Each row is a point on a landscape with many valleys, with its height.
From any point a ball takes the steepest step (drop divided by distance) to one of its 2 nearest points. It stops when none of these is lower. Distance is the straight distance between rows; heights are no part of it.
nitom: [  1 -10   3 -26  18   8   3 -11   4  -1 -29   6  -5 -20  -2  -5  12  37
 -10  32   6]  h=3.72
boza: [ 19   7   8  -3 -18  -3   1  27 -24 -15  11 -25  37  17  -6  19  26   2
 -14 -11   7]  h=2.83
dizu: [  0 -19 -34   4  17  14  17  -8  -6   7   3  -1  46 -12 -38 -19  10  19
 -22  -4  14]  h=2.44
Vubor: [-26 -32 -13  43  24   6  28   2 -31 -10 -17  24  10  -5 -35 -12 -33  35
  31  11   3]  h=5.62
Pudu: [ -4  11 -16   5  -8  -4 -28   8   7  15 -39 -26 -24 -29   2  21  12  -7
  13 -22   2]  h=4.38
Vegak: [  7 -25  16   4   3  13   5  -8   0  -2   8  49 -31  22  -4  52 -23  -5
  -4   2  26]  h=5.66
Zevaf: [ 20 -20  19 -22   3   0  -8 -15 -12 -23  -7  30  18  14 -41  -3  -3  20
  23  35  -9]  h=0.41
setag: [-19  14 -10  22 -12  18  -8  -9  11  44  14  24 -47 -18  23  34 -10 -43
 -18 -25   9]  h=5.48
vegam: [ 16 -34   1   0  15 -15  -5   6  -1 -37  -2  37 -24   9   4  -3  -9  31
 -11  -7  13]  h=4.87
bon: [ 16 -18  -5 -15  18   5   5 -18  15  12 -25  14 -27 -28 -20   2 -30  17
   5  14  12]  h=4.16
lutuz: [ 18  33  -4 -11  -1  -6  12   4  11  28  22  -4 -20 -10  25  14 -32 -33
   2 -30 -10]  h=5.51
vaven: [-43  -2  -1  22  29 -13  13 -16   2   0  -9  30 -20  -1   2  -3  -8  16
  37 -12   6]  h=5.34
tiser: [ -8 -34  15  -5   1   0 -19  -5  23  11   1  14   8  -5 -14  38 -37 -21
  40 -24  16]  h=4.85
Mib: [-34 -48   6  29  12  12   2  12  24   5   1  17 -43 -33  17  24 -18 -22
  13  10  21]  h=2.12
liguv: [ 16 -11  -6 -41   3   0 -10 -34   9 -24 -14 -11  17  26  -7 -10   9   9
  15 -12 -18]  h=3.78
dedu: [  7 -12  17 -29   8  -4  -4 -13  13   1 -16   1  15  30   2  26 -17   0
  30 -15  10]  h=4.40
ribi: [ 31  -4 -23 -36 -17 -15 -19  -6   8  -7  20 -24  14 -30   4 -29  21   1
 -12   3  -8]  h=5.49
paduf: [ -5  27  22 -17  -5  31  -9   3 -11  31  24 -28  34  24  28 -24  -6 -15
 -19  -8 -17]  h=5.18
sar: [ -7 -20  -9  13 -25 -19   4   7  32  10  24  13 -32 -25   2  45 -14 -47
   1   3  28]  h=4.90
Fedo: [ 16  -4  -5 -42  -7 -17 -28 -16   8  -6   8 -14  -1  18  26  20  19  -8
  -7 -14 -12]  h=4.49
kef: [ -8  23   1 -13 -29  10 -39  25   7  33 -10 -14  10   3  35  21 -11 -33
 -33  -3   3]  h=6.68
kamu: [ -8  15  11   6  -4   2 -40  28  18  24  -6  -8   7 -31  -4 -25  -7 -11
 -29   8   4]  h=2.25
Mopel: [  6   0   4   4  31 -12   7 -15 -12   3   0   9 -20  13  -4 -15  12   5
  40  -5 -12]  h=5.79
rurap: [-18 -12 -22 -18  19  -4  28 -25 -21 -34 -10  11   6   7 -12  -4  14  31
  20  24 -17]  h=2.03
Bes: [ -6  27  -5   9   3 -17 -21  34  14  -4 -14  17  -8 -16  -2 -18  18 -16
 -16  16 -12]  h=3.14
senin: [ -2 -15  13  11  -3 -18   6   2  10 -26   7 -35  -6  36   9 -22  12  -2
  -1  29  -6]  h=6.40
sas: [ 10 -13  -3  -3  30  25  -7  18  -1   0   3 -25  -8 -13 -17 -30 -18 -23
   4   6 -26]  h=3.06
tir: [ 32  36   5 -15 -25  37  10  -8  -2   1 -22 -13  27  15  12 -51  25  11
 -13  -6 -13]  h=4.32
kes: [ -5  -2  12 -17  21  -1 -38  -5  23  13 -25 -13   0 -17  -3  10  27   7
 -14  11 -16]  h=3.16
kogeb: [ -4 -11 -19  32  22   1  45   5  -9   3 -10 -15   8  -1 -18 -32 -29  15
  25  -4  14]  h=5.83
vozab: [-21  34 -11  21 -32 -12 -31  -4 -17 -12  -6 -27 -10  -8  -8  -2  29 -10
 -23  -7 -31]  h=3.52
Faf: [-25 -37  27  25  13  -3 -22  -3  14  16   0  27 -19 -22 -16  29  -4   2
  20  17  22]  h=3.13
Rase: [-32  -4  19   9 -11  -6 -24 -10  12   7  28  -7 -12   8   3  -6 -21 -24
  10   7  -3]  h=4.39
tuzo: [ 16 -34  -1  13  36  16  10  18 -14   7  30  -2   9   2 -31 -20 -13 -16
  11  21  -2]  h=2.50
Sapeb: [-30   2  -6  12  -4   9 -35  -5  -9  32  -7 -14 -37 -32   2  32  18 -29
  35 -10   3]  h=4.92
mevo: [-41 -21   8  14   0  -9 -21 -17  14  13  31  29   5   0 -18   4  -8  -6
 -10   5  19]  h=3.81
mavar: [-12 -33  -2  -3  13  -1 -19   2   0  14  10  37   9 -11  -2 -10 -26   3
  36 -23  34]  h=5.25
zozi: [  3   2   9 -13 -30  -1 -19   8 -24   8  25 -34  19  17  27  32  15   1
 -30 -11  17]  h=3.44
Zeni: [ 20  -1 -42   3   8  -8  20 -20   6   0 -14  20  -7  11 -39  -5 -12 -14
  10  -9  14]  h=3.73
Bobak: [ -9   1  19  39   8  11 -10  36   5  19 -22   7 -27  15  17  29   0 -17
  -7 -20  26]  h=6.49
bemug: [  1  16 -33  -2  -6 -21  -7 -30  10   7  -2  22 -15  18  -7   5  17  -8
 -12 -27   8]  h=4.52
kam: [  5 -25 -20   2   6   8  20  -4  -2  -1  34 -29  27   6 -25 -21  -7  -6
 -18  10  10]  h=1.83
sizo: [-19  21  -6  14 -28  -4 -21  25 -25   0  -3  -8  -4  -4  24 -20  10   1
   1  -9  18]  h=4.67
Punif: [  6 -30   2   3  49   4  17  21   4  -4 -12  31  36  16 -20  10 -23  11
  14 -15 -15]  h=3.99
pek: [ 14 -12   1 -39  12   3  28 -18  -7 -45   2  28  36   2   1  -9  27  42
   1  20 -31]  h=2.63
lele: [  1  15  15  -5 -28   9 -31  22  -9  12 -21  -6 -25  19  29 -20  -4 -12
   6  18  28]  h=5.35
vivu: [-31 -51  -1  24  -1   9  13 -11   7 -15  18  26 -35 -21  11  30 -44   1
   4 -21  19]  h=0.63
ruku: [-19 -14  19  25   8  23   5  16 -23 -10   7  14 -25 -13   1  34 -34   5
  22 -22   6]  h=1.94
mobug: [  4  11 -27  -1 -24  -6 -31   8  18  -5 -19 -29 -16  18  40 -27   2 -23
 -35 -13 -19]  h=4.20
kinur: [ 25 -21 -10  -7  27 -16   3   6  23  12   4  15 -22 -19 -20  11   9  -6
 -11  30  11]  h=4.65
bubom: [  1  24  17 -10 -24  -5  -1 -14  13 -37  -6   1  31  27   2 -32  37   8
  -6   4 -40]  h=1.21
Pofe: [-11  38  15 -12  -2 -14   5  -9   9  -1 -10   2  18   9  15   1  24  17
 -14  -5 -20]  h=2.53
mitin: [  2 -18  10   2 -16   3  28  -1  24  10  19 -14 -25   0  10  40 -44 -42
  20   6  20]  h=5.46
fur: [ -9 -45   3   4  11 -21  24  -3  17  11  34   6  15  -9  -4  23 -31   2
  14  20  33]  h=6.06
pilu: [  8  21   7  -1  -1   4 -14  -2   9  11  22   2 -27   5  36 -26 -30 -13
 -23 -20 -16]  h=5.97
zamiz: [  7  22 -22   9   1 -24 -19  27  -3  20  14   7 -35 -17  16   1  21 -42
   2   6  -8]  h=4.07
lifiz: [ 15   3   0   2   2   8  35 -21 -17 -38   5  21  34   0   0 -36  43  56
   0 -10 -20]  h=3.20
nefor: [ 12  -6 -14   9 -19 -14  14 -17  -2 -14  15 -35   8  15   4 -30  40  18
 -28  20  10]  h=6.19
lobeb: [ 35 -14 -31  10  36  11  23  -2  -4   6  -9  32   5  -1 -39  -9   0  17
 -22  -9   2]  h=3.03
geg: [-24   2 -29   5  -8  -5  12  15  13  -6  11  12 -24   9  13  43  -5 -54
  -7   0   6]  h=4.21
nav: [-10  22  -5  24 -10   2   8   5  -1  26  14  42 -23 -15  -1  22 -23 -15
   0 -40  34]  h=5.92
ravo: [-18  -5   2  -2   2  -5   5  30 -12 -12   1  -6 -17 -11  44  30 -14   1
  29 -28  10]  h=2.92
muz: [  0 -35  24  20  -5  -7  32  -1  28   6   0  11 -11  -9 -10  38 -61  -3
  20  14  27]  h=5.80
domot: [  9  51  19 -16 -25  26 -18  -5 -13  20 -11 -24  24  18  45 -38  16  -4
 -11 -10 -37]  h=4.84
zunu: [ 30   4   2 -20   9  22  43 -31   9  -8  -8  -8  46   2 -30 -13  -6  27
 -17   5 -21]  h=6.14
puvuk: [ 48  21   0 -17  -6  19  29 -16 -13  -9   1  -4  25  -2   9 -28  51  33
  -6  -7 -18]  h=3.76
mibu: [ 14 -26 -18 -10  23  -4  26 -20 -22 -16   1  21  13   3 -42   9 -22  12
  37  25 -17]  h=1.32
Kun: [  8  -4  -4  11   6  14  19   1 -33 -23 -28  15  39 -20 -52 -12  23  46
   7  25 -12]  h=5.30
bobi: [  3 -13   5 -18  17  -5  -7  -2  -8 -20  -3   6 -34 -11  25   7  11  33
  -6   4  -4]  h=4.23
Dar: [ 24  18 -15  27  -8  -3   1   3  -2  19   8 -18  -7  14  -7  -5  28  -9
 -49  -9  13]  h=5.69
zage: [ 19  13  13 -15 -10  13 -49  11   8  23  14   0 -11  18  32 -11  -9 -38
 -37   1 -24]  h=6.38
nit: [  8   5  -9   5  -9   6  19  -3 -39 -16 -36   7  19  -6 -33   6   3  44
  17  -4  24]  h=5.14
Diz: [ 24  12 -19 -30  -2   1  -8  -8  -6  -6  16 -26 -12 -19  36  -9  24   1
 -26 -15 -36]  h=5.07
mol: [-10  10  40 -10  -6 -12   1 -14 -12  -8  19  29  14  13 -21  20  -6  15
  12  25   4]  h=1.51
vegu: [ 19  21  12 -21 -23 -26  11 -23   2 -22  -6 -23  19 -20  -5 -22   2  31
  30 -15 -12]  h=3.89
zugir: [-26   9 -24 -21   3  -6  23  18 -10 -21  14  18 -11   2  34  30  -5 -11
  -2  -3   3]  h=3.64
piruf: [  4  11  30   7   1  -4  10  15  -9  -9  -3  -4  40   6 -35  32  14  13
  -8  18   0]  h=2.22
tatab: [ 15 -21  12   7  20 -10   8  -5   7 -25   1  43 -15  26 -26  26 -22   7
  -6   8  -8]  h=5.36
Sig: [-17  25  -2 -12 -33   4 -13 -31 -30  -3  26 -33  -7  15   3 -14   4 -17
  15   5 -18]  h=4.89
Refuv: [-12  -2   2  -2  25  -4  22  -1  15  -9 -15  11  53  30 -15 -18   5  12
   9  -6  -8]  h=3.54
Zezi: [  2  24  -5  38   9   5  -5  23 -17  18   2  16 -18  19  -4   3  19 -14
 -21 -21  13]  h=6.11
lupu: [  6   1 -20  23  -4  11  31   3 -30   7 -16  18 -18 -24 -33  16 -25  19
  14   4  38]  h=4.91
gibib: [-20  10  -3 -14  -2 -16 -36  -4  15  12 -16 -39  17 -29  16   2  20   6
   2 -20 -17]  h=3.74
bibi: [-35  22   0  20 -17 -12 -16  43 -19   8  -6 -14 -15  -3  53  21  15 -17
  10  -4   8]  h=3.93
rig: [  2   3 -24  -7 -15   2   5  -7  16 -23 -15 -10  53  20 -21 -42  20  -2
  -8 -12 -12]  h=2.76
Rik: [  5  37  32  18 -29 -23 -26   9 -11  -1   9 -24   6 -21  -6 -17  24  11
  -9  -3 -21]  h=2.41
fafe: [-15  31  -7 -19  -6 -30   4  -7   7  -5  -2  18  23 -16   4 -12   3  19
  17 -17   0]  h=3.23
loz: [ 30 -13 -13   8   4 -17   8  14  15  16  13 -16 -12  -2   3  20  11  -6
 -32   0  32]  h=5.20
perek: [ 10   0  -2  -2 -26 -40 -13 -16  20  -9  24 -19  15  -3  -2 -49  29   4
  -8  21  -6]  h=5.98
bera: [ 13  13  21 -10  -3  14   3 -12  20  -8 -20 -35  31   6  -5 -34  50   8
  -7  32 -39]  h=2.62
seki: [-27   3  14 -13  -4  18   8  -6   1   0  13 -37  37  28   9 -20 -22  -5
   0   4  -4]  h=5.05
gisib: [ 15  45   7  -6 -12   2  12  14  -5  17  -8  30   1  -2  -2  17 -19   0
  -6 -24  27]  h=6.21
mab: [-27 -12  23 -10  -8  27 -11  19   1  -7  18 -11   8  18   4   8 -42 -30
  -8  19   2]  h=4.81
nizom: [-36 -17 -10  23  12  -4  34  -5   6  10 -16  39 -11   6  -8  22 -16  -5
  33  21  36]  h=4.95
lol: [ -7 -34  -1  21  27   3  11   6 -35 -22   6  22  27 -19 -32  -5  -7  52
   3   1 -10]  h=5.47
Levem: [-17   0 -16   3  -8   9  13   1   4   9 -19   7 -22 -16  -6  15 -22  -5
   6  12  33]  h=4.60
baz: [-19   6  17   7  26  28  10   8 -25 -11 -11 -19  -4  12   2  21  11  13
   2  -1 -19]  h=6.35
vav: [-17 -13  -5  -7  41   9   7 -18   0  14  -8 -23  -1  19  15  -4  26   6
   8  -1 -15]  h=6.15
suso: [ 23  40  27  12 -16 -11  -5  18  19  17   4 -20  17 -14   3 -38  12   1
 -30  13 -11]  h=0.66
Mivif: [  7 -21  -5 -14 -10  32 -17   5  -6  -5   2  22 -42   3   3  40 -30 -23
 -13 -11  16]  h=5.95
Sor: [  9  10 -11  22   4 -13 -20  11  14  47  20  -1 -30 -21  25  17   6 -34
  -9 -33   3]  h=4.88
foge: [-11  14  11  -2  11  27  -5   8   3  -9 -20 -35   4  -6  -4 -41   8  -8
   3  25 -38]  h=3.39
vavep: [ 11  26 -12 -22 -35  -4   3 -27 -19 -28   5 -47  15  -4   5 -22  20   8
  10 -19 -32]  h=4.42
gonib: [ 15 -11   3  10  20   5  50  -6   2   3 -17 -24  23   5 -19  -6 -24  30
  -4  14   5]  h=6.01
Lenam: [ 15 -21   8 -11 -15  10 -50   2  -2  -2   5  -6 -47  -1  14  20 -15 -31
  14 -11  -1]  h=6.37
fuve: [  0  10  12 -10 -14 -21  -4   8  -1  -9 -11  -4 -11  17  19 -20  24   9
  12  42  21]  h=5.94
tovo: [ 24  35   2  -7 -14 -14  -8  10  21   6 -16 -20 -15  10  33 -35  12 -18
 -27  19 -29]  h=2.77

Where does a ball stop that starts at each point below?
seki -> vivu
paduf -> Zevaf
zage -> suso
nav -> suso

Call two points neighbours if one is among the 2 nearest of the other. Go from one point of each pair to the other, from neighbour to neighbour, staying as low as possible. Name the highest point that can't be avoided.
bubom, kam -> foge
vivu, bubom -> Sig
suso, vivu -> sizo
liguv, Zevaf -> Fedo
